A landscape with many peaks, sampled at points; each row gives a point and its height.
A climber steps from a point to whichever of its 2 nearest points has the largest rise for the distance, and stops where none of them is higher. Distance is the straight distance between rows; heights are no part of it.
<579>: [115 108 127 105 100 100 115 175 171 119 187 129 168 118 105  85 131 119
 102 124 108 112 137 128 138 118  97 143 132 144 125 122 150 115 144 142
 118 142 140 136 140 146 145  88 161  86 177 114 104 170  85]  h=53.6
<1125>: [111 106 110 104 124 105 122 124 112  97 127 158 129  89 134  53 179 141
  66 148 176 107 144  88 100 102 144 109 169 103 112 133 104 180 134 144
  88 105 123 109 149 145 167 123 163 149 136 152 150  52 124]  h=31.4
<326>: [ 76 138 133 127 135 107  87 130 144 209 154 111 167  79 144 116 153 121
  76 167 123 177 173  66 106 152 111 135 203 132 122 116  96 102 155 130
 157 201 113 122  79 123 118  90 109 100 154 165 131  98  97]  h=33.6
<552>: [176 148 125 186 152 133 101  84  68  66  93 178 108 148 166 123 167 151
 166 155 132 169 102 123 106  96 163 142  93 146 158 115 153 144  99 133
 129  86 150 110 118 120 128 175  99 193  75  97 135 141 119]  h=11.9
<147>: [181 147 111 154  95  84 106  97 115  49 122 133 138 157 170 112 146 147
 181 117 109 170 126 131 109  85 116 167  63 166 121 125 179 119  89 134
 105  97 155 126 143 146 164 159 105 161 111  77 128 179  98]  h=7.3
<1072>: [150  98 118 181 144 180  73 144 141 156 134 207 125 102 115 118 158 159
 149 204 124 174  99 120 147 117 131 150 183 158 145  84 200 115 171 153
 168 150 160 167  81 130  96 121 118 164  94 117 112 158 109]  h=19.7
<1158>: [146 101 104 124 106  84 129 132 115  60 144 145 139 124 142  70 162 150
 129 140 131 133 112 120 112  83 128 142 106 149 113 131 142 153 109 144
  89 103 146 121 152 143 175 134 147 156 134 104 129 133  87]  h=58.8
<1217>: [141  94 113 153 173 180  93 142 112 145 118 179 113  82 100 127 164 122
  90 182 160 152 119  86 113 132 164  90 212 124 146 102 109 144 187 141
 137 142 118 119 101 125  89 113 150 147 101 142 126  81 155]  h=23.3
<1205>: [ 85 164 131 143 122  94  77 121 177 185 158 105 175 145 169  68 154 133
  75 130 134 180 173  68 118 148  99 149 203 115  80 113 101 119 164 135
 125 206 133  99 116 144 124  91 118 121 165 180 139 124  46]  h=45.3
<1069>: [ 94 146 116 121 138 138  93 116 128 210  94  97 140  99 139 150 133 122
  98 132 163 167 172  54  64 160 139 102 178  75 104 147  48 146 169 128
 161 161 110  78 129 141  93 128  87 116 131 177 137  45 126]  h=20.2
<566>: [165 133 129 137 112 147 142 133 119 119 114 126 101 147 146 198 101 127
 203 113 105 151 102 162 138 128  96 130  83 135 115 148 171 106  98 127
 144 137 141 157 136 131 102 158  65 150 117 103 134 142 197]  h=28.1
<171>: [145 115 104 119 102  72 132 114 142  73 130 109 152 155 148  83 157 131
 125 101 145 112 145 121 126 106 130 130  86 148  98 126 116 156  98 140
  85  98 117 109 151 153 180 144 148 149 134 117 127 137  91]  h=58.2
<151>: [177 108 115 153 151 143 119 134  79  74 130 180  95 122 124 124 133 138
 146 167 134 136  87 147 140 108 142 118 126 148 155 136 154 140 124 133
 114  99 141 137 114 102 137 155 142 164  95 100 120 149 147]  h=42.7
<608>: [132 116 117 135 105 112 105 160 146 118 159 135 157 118 127 117 148 147
 143 149 105 159 118 113 123 110 101 155 126 144 115 128 172 123 151 147
 133 156 158 137 119 144 133 101 122 122 145  96 107 157  88]  h=45.1
<588>: [127 118 146  88 129 106 175 115 145 101  95  99 115 153 111 134  78  98
 144  68 127  65 148 165 147 138 146 114  83 140 138 129 105 160  88 117
 100  70  73 128 143 123 169 148 186 111 113 142 129 141 164]  h=54.5
<136>: [126 139 132 129 106  82 161  78 147  89  98  79 144 184 135  89 138 111
 125  51 163  64 167 148 151 118 140 127  76 133 110 101  90 159  89 113
  76  71  94 114 149 143 173 145 158 140 117 144 132 137 108]  h=66.3
<868>: [ 99 156 150 173  93 150 107 126 168 194 181 108 151 168 155 153 134 136
 166 135  94 181 140 143 145 134  83 163 135 166 108 117 170  82 149 116
 194 191 164 167  93 142  80  88  66 118 166 130  97 195  96]  h=37.3
<819>: [143 139 109 136 108  87 137 101 153  87 115  87 149 185 148 100 150 133
 136  74 161 123 144 122 136 110 122 138  88 140  98 113 121 138  99 139
  91 116 129  97 161 166 140 131 130 146 137 120 122 141  77]  h=65.3
<1315>: [118  87 128  97 139 121 143 114  80  66 130 165 100 101 117  78 147 117
  84 122 143  65 134 137 122 114 179 108 139 135 153 138  95 182  95 123
  97  56 108 121 143 116 187 154 188 136 130 134 142  95 153]  h=38.3
<1181>: [123 127 131  98 169 146 166 102  83 131  70 110  95  84 120 183  88 116
 104 113 131  89 125 128 110 118 178  96 114  90 121 148  74 163 134 123
 125  80  57 112 127 124 144 162 145 140 109 139 146  92 190]  h=8.6
<94>: [143  93 126 107 158 141 144 116  67  66 133 181  94 108 110  90 129 112
  97 133 136  73 112 148 134 120 182 107 138 152 170 140 109 171 110 116
  96  56 110 121 133  94 169 160 191 143 113 124 134 126 161]  h=41.6
<481>: [ 86 141 142 118 112 134 130 135 151 230 132  74 146 120 108 135  80  95
  94 143 153 119 174 120 153 189 117  99 188 105 147 119  32  78 138  80
 148 153 116 111 119 105 104  68 127  69 165 197 108 105 110]  h=9.9
<901>: [118 133 116 127 174 151  98  96  92 137  77 135 114  89 130 156 151 142
  80 146 176 146 135  79  60 116 170  81 158  69 117 131  75 173 167 143
 127 121 108  80 125 138 106 146 102 156 103 141 147  42 144]  h=14.9
<1117>: [119 107 119 181 151 196  94 148 122 188 142 181 126 102 121 162 160 133
 161 194 107 177 101 130 133 130 123 163 176 133 140 104 180 113 157 130
 201 164 155 189  80 117  66 132  76 154  94 134 126 124 148]  h=34.6
<1311>: [161 140 129 125 131 106 154 106  82  65 119 129 123 131 142 137 120 129
 155 109 112 100 129 146 122 115 147 140  74 158 138 144 137 151  98 119
  99  79 107 141 130 108 173 185 140 144  98  98 136 151 159]  h=40.1
<803>: [158 104 108 141 125 117 113 138 107  68 142 168 120 120 130 103 152 153
 141 167 128 147  98 121 124  92 132 135 118 149 138 127 163 137 131 139
 104 119 155 129 128 125 156 132 146 153 110  94 122 139 105]  h=50.6
<124>: [100 126 138  88 121 119 127 153 159 206 125  95 143 110  97 110  86  82
  98 121 149 105 172 105 144 184 118 101 179  97 148 140  48 108 139 104
 129 126 109 115 131 125 123  75 153  58 169 178 119  98 120]  h=7.1
<413>: [ 86 136 151 134 116 142 139 144 150 236 147  79 137 135 111 164  70  92
 112 142 136 118 139 147 171 182 107 105 162 129 143 122  63  66 132  82
 170 170 124 134 115  98  97  67 117  71 167 171 102 131 129]  h=12.7
<663>: [124 148  94 136 105  77 115 112 172 106 127 108 169 184 167  44 185 148
  99  95 164 143 146  99 126 112 108 147 128  99  67 120 126 140 126 150
  83 146 143  84 173 178 157 131 138 152 174 149 150 116  49]  h=50.7
<1221>: [145 154 121 154 101  72 145  64 151  73 100  72 153 201 156  82 154 126
 131  54 165  96 158 143 133 116 133 139  68 141  95  99 104 153  99 122
  78  81 110 108 158 152 158 151 126 159 116 125 140 140  86]  h=73.7
<1261>: [108 131 140 118 127 131 132 152 158 200 141  85 137 131 108 154  96  95
 130 117 133 122 135 126 154 166 110 104 143 132 133 139  72  99 144 112
 155 153 126 133 131 104 107  87 125  81 160 152  95 120 124]  h=15.1
<385>: [150 124 125 140 117 146 135 155 133 135 138 134 111 131 138 184 120 127
 186 133 101 158 101 145 125 121 101 136  96 125 118 150 173 113 122 130
 158 142 151 163 130 128  98 136  71 137 117  95 129 134 168]  h=31.9
<74>: [113  88 111  91 130 100 130 136 101  83 136 159 118  90 131  54 169 122
  66 128 163  83 145 112 123 106 158 104 151 123 128 136  89 175 109 128
  93  74 115 107 144 137 183 130 179 135 143 142 143  74 128]  h=34.5
<1043>: [129  78 120  91 133 127 131 168 119 104 157 159 123  90  88  97 135 118
  84 160 122 101 115 132 132 114 123 122 146 142 161 137 135 130 138 133
 119 108 136 135 135 114 150 104 178  99 127 100 129 105 132]  h=57.6
<731>: [110 170 164 109  95 153 203 119 165 140 124  80 107 193  93 173  57 132
 175  83 134  79 111 203 190 163 118 116  77 119 142 129 152  78  95 107
 114 146 136 148 152 109 119 107 148  94 129 126 123 156 160]  h=6.8
<1081>: [189 153 126 186 184 168 119  85  32  89  82 177  77 128 154 175 133 119
 155 132 125 142  93 150 122 126 185 108 107 110 157 124 129 137 114 122
 137  78  99 123 109 108  94 203  86 204  80 130 144 146 186]  h=21.2
<475>: [ 91 163 150 121 107 164 193 119 155 194 105  58 117 172  97 169  66 128
 156 100 149  87 125 150 170 178 129 105 116  91 139 143  59  86 118 108
 144 144 142 124 148 110 103 102 127  97 140 163 119 117 123]  h=8.9
<215>: [122 124 116 110 155 137 116 123 106 145  95 123 114  91 126 160 134 128
 106 136 160 136 133  84  82 127 157  93 146  84 118 144  76 162 148 129
 131 124 106 103 126 132 114 133 110 135 117 136 142  57 138]  h=13.4
<1271>: [113  98 117  97 129 104 115 163 137 115 153 149 139  84 110  71 157 126
  79 150 138 115 128  97 119 124 122 125 164 122 130 131 116 137 146 144
 112 126 134 129 140 133 149 100 165 110 145 117 129  92 105]  h=63.5
<805>: [174 120 118 149 170 156 139 118  62  87 116 172  83 119 118 151 118 129
 133 144 132 122  89 146 141 114 164 105 123 139 159 142 137 146 119 125
 116  90 117 129 117  93 128 171 132 166  94 109 137 137 179]  h=37.1
<1322>: [116 150 104 135  98  91 114 135 187 115 155 115 181 175 167  35 177 146
  96 107 139 147 141 101 137 117 100 152 141 104  64 110 126 121 141 155
  98 169 146 106 160 179 142 112 147 139 192 152 139 148  37]  h=55.2
<222>: [166 126 133 112  97 127 141 160 146 104 154 122 118 146 115 161  82 128
 183 115  99 130 111 176 163 122  98 127  85 149 124 149 199 102 110 126
 117 140 143 153 133 124 141 129 117 114 128  95 107 179 173]  h=25.7
<27>: [159 109 111 183 164 158  96 117  96 108 103 176 100 125 138 137 166 156
 156 175 141 183  94 113 104 100 144 126 140 135 148 112 160 147 138 141
 136 125 159 115 113 127  95 138 106 180  85 115 134 111 115]  h=22.0
<997>: [102 104 135 141 148 169  88 151 119 187 176 169 145  62 104 134 175 140
 103 213 104 147 126 109 144 137 138 151 199 143 167  85 168  99 157 150
 173 182 142 168  53 116  99 108 141 123 133 123 111 138 116]  h=44.2
<767>: [124 107 131  96 105  85 162 105 154  84 111 103 136 169 123  84 117 101
 132  58 137  55 161 168 150 124 143 125  80 154 129 120 104 161  80 104
  88  56  86 126 151 135 182 143 191 119 136 144 133 148 139]  h=59.8
<150>: [139 120 107 130 131  90 117 107 121  88 104 118 135 130 152 110 173 138
 112 116 153 144 138  92  81 104 136 130 106 125 103 132 109 169 117 154
 100 106 119  89 144 150 147 152 115 157 119 119 141  94  96]  h=11.1
<167>: [ 85 159 120 150 131 136  92  95 146 224 104  88 145 141 152 141 132 121
 105 120 159 187 180  69  80 167 121 109 178  87 100 136  54 125 158 122
 164 180 120  70 126 130  77 115  75 114 147 190 134  65 103]  h=23.8
<698>: [123 139 131 119 184 159 140  58  52 125  60 115 100  72 143 178 118 126
  92 113 148  96 140 120  91 119 198  92 109  82 122 133  59 168 145 118
 125  67  62 102 123 123 139 168 109 172  93 136 149  91 179]  h=10.7
<102>: [119 154 152 109  99 148 177 143 174 155 143  92 123 192  90 163  61 117
 169  96 125  88 118 189 193 159 110 118  89 121 146 137 151  85 115 106
 126 159 147 146 143 117 113  97 149  79 149 129 100 168 151]  h=6.0
<24>: [109 169 152 162  72 136 110 138 175 162 188 109 159 179 139 144 123 144
 151 139  88 161 137 157 167 136  76 159 130 158 109 109 175  78 147 122
 164 179 173 159 102 134  91  83 105 104 179 118  80 223  86]  h=42.4
<1080>: [131 126 117 147 130 121 108 146 139 136 132 126 142 123 141 136 156 142
 148 138 114 172 122  93  93 118 114 140 131 136 110 130 141 140 150 151
 145 162 153 129 128 140 108 108  95 130 131 114 123 118  98]  h=40.6
<854>: [108  99 131  70 125 103 153 141 169 130 116 101 121 152  90  94  96  95
 112  80 140  63 159 145 155 144 131 113 117 117 136 142  89 141  91 111
  97  84 107 119 152 148 159 111 192  84 153 158 128 117 132]  h=2.9
<1330>: [127 119 136 168 123 169  76 146 136 155 157 192 134 104 124 127 158 169
 168 203  91 178 101 133 147 113 121 185 161 146 136  86 227 104 163 143
 183 166 181 176  69 140  96 122  99 156  99 115 112 175 104]  h=23.2
<708>: [132 103 158  71 117 117 172 143 166  97 136 119 119 165  91 120  64 103
 144  78 107  73 140 199 167 130 115 125  87 156 154 147 165 123  90 109
 105 102 118 140 157 126 162 124 200  75 141 132 122 170 154]  h=24.9
<450>: [163 139 111 150 124  95 121 108 119  75 115 117 134 156 159 131 150 150
 168 116 122 167 126 116 102  94 118 150  75 160 115 130 158 138 101 147
 116 122 146 108 142 151 138 146 100 159 115  87 126 144  93]  h=11.0
<1273>: [109 135 154  86 119 131 172 150 175 151 138  97 129 173  82 121  71 113
 133  93 133  76 133 171 178 161 113 115 109 121 153 138 123  99 117 109
 122 133 135 136 153 124 129  92 170  65 155 140 107 144 114]  h=4.8
<185>: [101 114 122 100 121 109 103 161 132 138 167 149 155  69 113  59 172 122
  60 167 138 125 142  80 114 137 124 133 189 120 135 116 112 127 160 151
 126 151 127 128 125 136 139  87 163 106 144 133 131  89  95]  h=69.6
<733>: [109 153 124 134 102  91 102 151 185 137 171 128 195 147 168  35 173 142
  73 123 124 151 145  87 127 131  95 157 174 113  70 108 126 112 161 144
 120 187 141 116 146 159 152  96 146 126 193 153 136 149  39]  h=60.4
<135>: [170 155 131 154 160 154 158  99  40  88  88 157  66 119 151 193 115 118
 160 122 102 127  88 168 134 125 160 120  94 117 142 136 146 128 109 113
 134  86 103 142 112  92 110 208  81 181  76 119 154 149 210]  h=27.3
<794>: [107 151 142 106 103 103 178  87 166 115  95  54 129 193 107 107 110 128
 139  56 162  53 157 162 160 137 140 125  91 117 130 107  87 141  94 109
  77  82 110 125 149 139 154 127 169 124 120 141 138 129 109]  h=69.0
<966>: [163 136 116 143 155 145 148 110  62  88  99 147  84 113 143 181 110 132
 148 135 120 123 100 151 124 113 154 118 100 128 145 136 140 143 110 115
 123  99 112 133 118  99 130 182 101 172  90 105 143 129 183]  h=32.5
<1065>: [120 112 123 105 130 125 129 168 147 164 144 108 133  99  97 149 105 108
 114 128 127 116 131 118 130 150 118 114 135 125 135 145 103 121 144 127
 141 141 118 135 127 117 120 103 139  83 150 124 111 113 137]  h=17.1
<831>: [116  90 131  62 155 128 163 146 115 129  93 125  97  90 102 142  77  98
 103 110 121  75 137 133 122 133 149 101 133 109 140 153  80 167 112 112
 117  75  87 117 136 127 150 131 176  94 129 136 147  90 178]  h=5.9
<487>: [111  99 134 134 138 148  88 161 135 157 168 164 148  68 101 101 180 145
  89 192 110 138 122 100 132 131 129 155 195 135 156  94 159 102 169 153
 143 173 145 150  72 117 114  97 145 122 127 117 117 133  99]  h=48.9
<760>: [ 81 133 131 108 127 103  91 153 139 157 173 151 171  55 128  68 179 134
  49 180 133 139 157  61 108 142 120 147 211 121 128 108 119 114 159 151
 132 183 121 134 104 136 140  83 149 116 149 148 138  92  85]  h=62.1
<1246>: [166 141 125 178 190 175 110  69  49 108  77 150  87 119 161 181 144 135
 126 137 142 145 102 125  89 113 185 102 112 105 145 120 110 153 127 130
 140  86 105 103 120 121  84 185  88 197  82 128 153 109 167]  h=16.2
<908>: [123 111 108 116 150 132 107 114  94 103 116 163 114  92 124  84 171 134
  65 160 192 116 129  90  92 113 169  87 185 104 129 126  87 173 154 142
  91 108 114  95 128 138 135 128 160 161 111 144 142  54 125]  h=28.4
<890>: [ 96 123 138 104  98  92  95 174 163 137 199 136 180  86 121  63 152 134
  67 147  99 128 147 111 130 118  98 167 161 145 117 103 146  98 150 148
 134 157 133 139 117 145 144  97 164  84 185 121 107 174  68]  h=58.7
<218>: [127  98 135  98 130 133 132 180 140 145 158 131 133  95  94 153  95 112
 124 137 105 110 112 142 150 145 104 120 129 136 143 147 154 113 138 123
 145 142 131 157 128 110 117 107 136  73 140 108 114 130 164]  h=18.8
<627>: [141 123 118 131 166 156 149 125  96 136  91 122 102 102 134 202 116 127
 147 120 133 131 104 121 102 114 141 109 106 103 119 147 106 146 128 125
 141 116 108 124 130 124 105 157  99 148 109 120 138  91 174]  h=18.0
<1070>: [163  83 112 176 149 161  78 147 130 132 123 206 122 104 115  91 174 150
 122 204 136 168  91 101 126 117 138 128 193 164 143  87 163 127 173 159
 140 147 146 134  91 147 116 114 150 177  83 133 111 143 103]  h=19.2
<595>: [126 125 163 103 134 100 176  91 107 105  82 100 121 129 131 141  76  98
 133  57 110  70 152 156 131 129 162 123  77 136 127 124  82 173 100 106
 106  52  47 136 138 113 164 167 175 135 101 144 139 145 183]  h=50.1
<799>: [ 81 150 138 143 139 100  76 126 159 190 155 108 178 112 166  84 167 141
  75 149 114 187 171  65 104 144 106 153 205 136  96 112 111 111 160 138
 147 213 123 108  87 139 131  93 100 114 160 170 134 120  57]  h=39.8
<713>: [183 141 129 127  96 116 141 122 122  73 120 120 107 161 133 165  89 126
 206 108  93 141 122 185 152 114 107 139  64 156 132 144 189 103  82 125
 104 122 135 154 133 126 150 162  99 139 113  82 121 183 180]  h=21.1
<565>: [187 163 131 176 137 115 118  84  59  53 100 163 112 147 155 123 156 139
 175 136 116 147 106 139 107 106 162 144  77 151 160 125 150 136 104 133
 118  70 144 131 128 108 145 198  96 176  77  86 132 160 132]  h=7.0
<1206>: [142 137 149 113 137 105 167 101  76  80  98 121 110 116 136 148  93 108
 139  83 106  79 129 152 131 128 170 133  84 149 143 141 118 164 105 119
 107  64  67 145 133  94 180 182 160 136  96 118 144 149 193]  h=45.6
<659>: [139 129 121 143 118 138 117 152 141 157 144 131 135 132 143 166 131 134
 174 139 101 172 114 124 120 129  97 142 114 140 120 143 171 115 144 138
 168 167 161 156 122 137  93 116  80 130 127 104 115 136 132]  h=35.7
<382>: [121 109 110 132 157 153  87 125 108 135 109 167 123  84 113  98 177 128
  67 173 187 140 135  74  87 129 167  86 211 100 137 109  90 162 182 150
 112 135 123 101 119 136 110 110 150 151 107 151 136  49 130]  h=25.8
<303>: [160 118 116 112 104 102 140 146 126  70 154 128 138 142 119 119 112 131
 159 119 106 118 122 154 143  97 112 135  82 162 137 152 180 130  96 127
  94 106 141 133 147 129 164 138 146 124 128  82 111 170 132]  h=30.6
<622>: [164 121 119 121 113  94 144 121  98  62 134 127 130 135 133 107 134 132
 151 118 111 113 127 142 132  98 131 140  73 164 134 145 151 144  92 126
  91  86 130 132 141 118 185 159 141 145 114  88 119 160 131]  h=34.9
<1045>: [ 81 142 123 150 135 121  87 108 147 222 132  93 151 118 154 133 151 123
 109 140 128 191 167  74  92 155 111 128 183 128 100 121  81 111 163 120
 177 198 124 108 104 133  92  99  74 111 139 179 130  95 101]  h=28.2
<370>: [147 134 120 143 150 159 158 118 106 142  90 116  96 119 152 219 108 123
 161 107 122 135 107 139 109 124 121 119  89 111 115 150 124 129 106 126
 160 128 108 134 134 133  87 164  76 156 112 122 141 107 183]  h=20.3
<850>: [ 65 190 140 130  76 107 154 115 165 139 171  76 163 202 136  85 127 164
 108 112 141 106 133 139 157 141 100 138 132  95 115 116 108  90 133 122
 106 169 173 117 139 120 129  63 121  94 182 134 132 147  15]  h=54.9
<1316>: [191 163 125 151 107  90 126  81  80  41 114 134 131 150 163 124 148 137
 170 107  98 152 130 139 106  99 135 158  61 166 144 131 162 134  93 131
 103  80 138 137 136 123 166 181  99 164  89  76 133 166 126]  h=3.1
<1200>: [138 113 118 115 106 110 122 176 149 109 170 133 144 119 113 115 127 137
 129 137 106 135 119 138 138 111  92 141 118 148 129 142 171 118 138 139
 125 137 148 138 134 140 142 105 140 109 146  94 100 163 112]  h=49.0
<436>: [ 93 122 134 129 144 132  85 145 131 169 165 156 158  59 114  89 184 147
  72 198 126 147 147  74 111 135 133 148 206 134 140  94 138 103 166 155
 147 193 138 140  70 125 120  96 136 126 138 141 128 110  84]  h=54.4
<931>: [157 127 120 163 156 132 114 105  87  95  94 139 115 126 152 154 161 154
 157 144 131 168 108 114  94  95 140 136  97 129 138 125 144 144 109 138
 128 105 146 111 126 126 114 160  85 173  89 103 138 114 129]  h=17.4
<714>: [ 97 162 151 136 105 176 187 140 154 203 133  93 120 170 108 195  59  93
 159 112 126  95 105 175 176 186  98 108 116 123 129 140  95  66 122  90
 168 172 144 157 142  99  90 102 112  89 147 160 107 142 168]  h=11.8
<881>: [175 153 137 121 111 122 157 119  86  72 110 141  85 143 144 174  90 117
 200 110  87 132 103 192 152 130 119 145  76 141 134 144 182  97  76 119
 114 106 107 163 127  97 146 191  88 152  97 100 147 177 225]  h=16.1
<1189>: [107 162 118 146 122 103  92 122 169 157 138 100 158 166 161  81 160 136
 105 102 149 179 152  75  99 151 106 146 161 107  75 128 107 128 156 148
 129 186 138  86 143 152 115 104  99 120 159 162 134 109  54]  h=51.4
<1225>: [ 93 138 115 133 149 152  92 110 119 190  94 127 134  91 136 152 163 132
  95 148 154 173 152  63  51 141 148 110 179  73 107 141  72 160 184 136
 167 163 123  88 121 129  84 128  84 127 118 160 140  41 133]  h=17.9
<284>: [115 128 141 156 109 144  94 155 139 159 170 153 157 103 132 131 161 170
 158 181  71 177 116 120 135 113 102 180 150 149 132 107 204 109 155 137
 178 171 175 177  78 132 106 112  89 122 125  98 116 176  95]  h=27.7
<1044>: [164 136 126 146 135 155 147 115  97 115  94 133  82 133 157 212 117 112
 189 109 102 149 102 153 118 126 114 128  82 122 116 144 159 114  91 117
 157 116 122 148 130 129  88 180  59 173  99 111 144 124 200]  h=23.9
<78>: [132  68 139  83 135 125 136 170 129  97 168 169 119  88  85  99 107 118
  89 147 104  89 112 162 142 117 110 132 136 154 173 132 166 133 133 124
 126 111 136 152 148 116 149 109 182  76 136  95 129 135 138]  h=53.7
<379>: [109 105 126 157 138 178  97 150 123 188 170 166 137  81 115 150 167 148
 137 193 100 164 121 118 140 132 125 163 177 140 149 107 176 107 158 136
 194 178 152 192  66 112  90 119 101 135 121 121 117 132 131]  h=39.1
<210>: [127 135 105 144 118  76 108 103 151  95 105 121 165 148 183  54 194 147
  89 106 168 160 146  71  87 113 113 149 125  99  66 129 119 160 123 165
  87 136 132  77 158 179 162 155 126 167 150 140 161  79  74]  h=45.0
<610>: [101 116 127  59 124 115 130 154 156 188 105 107 134 101  97  99  95  86
  85 113 158  92 184  92 124 180 134  96 185  77 142 149  41 131 141 107
 123  99 105 105 143 148 129  94 161  80 159 177 131  75 131]  h=4.7
<635>: [146 105 134  89 102 103 151 149 147  74 158 127 126 155 114 114  86 120
 152  96 104  90 133 179 161 108 109 128  83 170 140 146 178 127  94 117
  99 104 128 133 155 130 169 130 176  99 142  92 110 178 151]  h=27.4
<1275>: [143  97 143  93 121 138 139 184 139 128 169 143 123 102  85 156  85 115
 125 142  87 108 102 175 164 130  88 129 113 149 150 155 184 107 129 125
 142 137 141 162 132 106 132 124 151  75 135  96 121 154 178]  h=20.4
<224>: [150 112 146  96 103 139 132 185 149 112 176 149 129 121  93 156  73 115
 156 125  84 114 100 199 170 133  79 131  95 145 147 156 219  95 124 118
 129 139 141 163 136 113 137 130 138  72 142 104 113 182 192]  h=22.5
<848>: [135 119 118 112 151 118 132 118 110 117  99 111 117 105 134 161 128 129
 122 114 146 118 127 102  99 113 147 103 107 118 113 149  91 159 126 137
 116 105 103 104 133 130 130 146 116 139 112 124 133  87 142]  h=15.5
<927>: [118 106 129  84 168 146 152 121  85 116  93 137  92  83 109 152  97 113
  94 123 148  81 130 126 114 122 176  88 139 102 140 149  78 166 132 119
 111  74  85 111 126 116 146 145 163 126 117 127 140  83 173]  h=7.2
<130>: [112 153 116 155 127 108  93 113 174 147 116 109 159 175 168  84 170 152
 122 100 135 194 136  71  81 132 111 159 134 118  76 115 128 140 140 158
 124 174 155  75 145 161 106 112  90 141 147 146 147 117  58]  h=56.3
<876>: [115 137 138 124 117 169 174 146 146 197 117  98 118 144 112 203  68  87
 165  97 126 107 114 147 157 176 110 104 113 113 112 155  94  94 124 104
 169 163 120 144 143 124  98 119 115 100 149 158 117 125 179]  h=13.3
<123>: [ 89 188 152 164  68 139 134 128 164 147 194  94 154 195 132 143 103 159
 138 128 103 146 129 170 168 127  88 149 132 140 117 112 155  72 147 116
 149 180 181 147 105 114 100  69 103  89 177 114  90 210  60]  h=46.6
<415>: [157 137 119 157 140  98 114  89 113  91 100 106 127 141 168 138 161 149
 150 108 136 167 123 105  79  97 129 146  79 138 112 125 144 156 101 147
 111 108 132  90 145 144 127 161  88 159 104 100 143 113 103]  h=13.6
<516>: [104 170 161 116 100 111 201  82 164 123  75  53 120 196 104 146  80 141
 156  62 158  56 139 173 164 142 142 129  78 108 137 104  87 129  93 109
  86  86 103 139 148 121 142 133 161 123  96 135 137 130 127]  h=64.4
<276>: [ 95 172 154 118 103 152 208 115 165 172  98  66 112 186 106 183  63 136
 174  91 143  79 114 169 176 171 127 116  92 101 136 130  96  90  99 107
 131 147 139 138 156 111 108 115 134 108 126 140 118 130 144]  h=7.8
<462>: [135 144 109 155 124  93 100  98 163 100 110 117 161 169 184  70 186 147
 123  91 152 188 135  77  70 111 113 164 106 111  68 110 141 151 112 159
 102 150 144  63 159 171 127 142 103 157 138 133 162 109  52]  h=50.3
<1147>: [ 84 191 142 142  73 123 139 130 169 138 187  85 153 198 128 115 116 154
 126 120 123 121 128 154 172 130 101 140 128 122 115 111 138  78 147 116
 122 169 180 137 129 120 116  67 127  89 178 121  96 190  44]  h=50.4
<289>: [114  97 137  59 139 122 159 153 153 144  98 111 109 113  90 137  62  86
 112  92 132  76 145 141 144 148 139 106 122 115 145 148  81 145 110 115
 119  91  86 120 155 135 151 111 183  82 146 154 137 104 160]  h=4.5
<1259>: [135 110 112 190 162 202 100 139 115 170 126 185  98 113 138 174 154 131
 172 181 131 179  88 129 124 121 123 141 160 122 131 113 171 126 152 125
 189 144 157 172 106 125  51 142  67 167  86 136 141 106 168]  h=30.5
<1018>: [155  84 112 171 166 164  81 137 133 140 121 194 123  87 108 105 169 135
 104 189 153 160 105  86 124 126 153 110 204 148 148  93 135 134 178 153
 133 147 133 125  95 136  96 113 152 163  94 135 115 110 127]  h=21.4
<968>: [ 99 112 151  75 118 124 158 149 181 149 127 100 124 168  77  92  73 101
 119  88 132  57 153 174 169 159 121 118 118 118 157 134 106 118 103 102
 116 110 131 133 161 136 147  89 195  61 166 159 119 141 106]  h=3.8
<880>: [135 127 118 117 140  90 124  95 113  99  93  98 125 118 148 122 155 124
 110  99 164 105 152 103  93 119 152 112 101 114 103 136  88 175 110 141
  95  85  94  96 136 147 154 162 123 153 121 126 139  96 122]  h=13.2
<169>: [146  98 130 108 149 139 145 138  78  60 141 180  98 109 101 108 109 120
 118 142 114  82 100 160 145 110 153 118 119 157 170 146 153 147 101 117
 104  77 125 133 138  90 165 150 182 130 107 110 132 138 168]  h=45.7
<184>: [127 125 121 114 141 162 160 144 120 182 103 108 110 110 114 212  82  97
 147 110 123 119 110 124 130 145 124 103 120 107 107 162  90 111 132 116
 166 141 110 139 138 125  99 137 108 122 131 138 122  99 193]  h=15.2
<1150>: [146 113 107 194 169 192  91 126 111 148 100 186 104 129 147 152 162 147
 170 179 134 191  95 113  99 107 145 130 156 124 145 114 171 141 146 133
 182 134 159 129 113 131  55 139  74 174  73 136 144 113 146]  h=26.6
<1268>: [108 138 139 163 111 133  96 139 156 178 180 123 156 128 147 144 146 146
 157 155  78 181 140 116 131 131  85 169 144 161 114 119 175 106 154 134
 192 184 157 161  82 139 100  94  74 111 157 123 106 182  97]  h=32.7
<715>: [173 135 121 130 116 144 139 141  86  80 129 164  80 132 138 174 100 138
 197 153  97 143  88 181 149 119 120 134  90 134 138 144 200  96  95 115
 121 119 148 172 114  93 127 184  80 159 101  97 142 171 213]  h=12.1
<1236>: [138  82 133  78 141 123 149 154 107  63 151 166 102 104  93 105 101 115
 115 132 101  77 114 179 148 114 130 124 112 159 171 150 167 141 104 110
 105  84 123 140 147 101 166 132 188  92 127 106 135 132 165]  h=49.5
<797>: [141 139 130 151 186 159 114  55  49 114  69 127 104  96 158 179 140 138
  99 124 149 122 130 118  76 107 196  97 110  85 134 125  74 175 139 128
 127  70  77  89 128 128 113 180  89 186  91 132 156  91 165]  h=12.8
<1218>: [102 143 132 125 102  91  88 158 173 136 179 134 192 106 154  50 174 146
  80 143 104 154 150  81 118 125  99 161 177 130  85  98 138 107 164 150
 132 184 135 128 117 154 150  98 140 116 176 143 128 162  50]  h=66.4
<159>: [145 110 155  77 119 127 171 156 166 118 135 118 111 160  85 149  44 100
 150  86  99  92 117 201 170 144 108 122  84 150 142 150 182 110  98 114
 117 124 109 140 152 115 144 126 176  69 138 132 120 168 191]  h=23.1
<307>: [ 85 169 145 145  99 167 177 122 155 208 137  78 127 173 117 182  76 117
 156 123 139 111 122 162 169 173 106 104 124 113 134 137  77  75 127  89
 158 172 155 146 141 102  88  88 106  91 145 155 109 129 117]  h=10.4

Two climbers start at each pair of points below. Name the first point that both come to, or write never.
<370> / <715> | <566>
<27> / <627> | never
<1070> / <284> | never

Where does a climber stop that starts at each point below?
<159> | <1221>
<1072> | <850>
<610> | <222>
<289> | <1158>
<1081> | <1158>
<901> | <130>
<1315> | <185>

Call two points neighbours if one is among the 2 nearest of the other. Go from one point of each pair to the other, from neighbour to neighbour, staying as high as possible. Name the lowest point that can't be avoided.
<222> / <130> | <715>
<848> / <931> | <150>
<1221> / <794> | <136>
<1158> / <794> | <171>
<185> / <850> | <1070>
<130> / <1218> | <210>
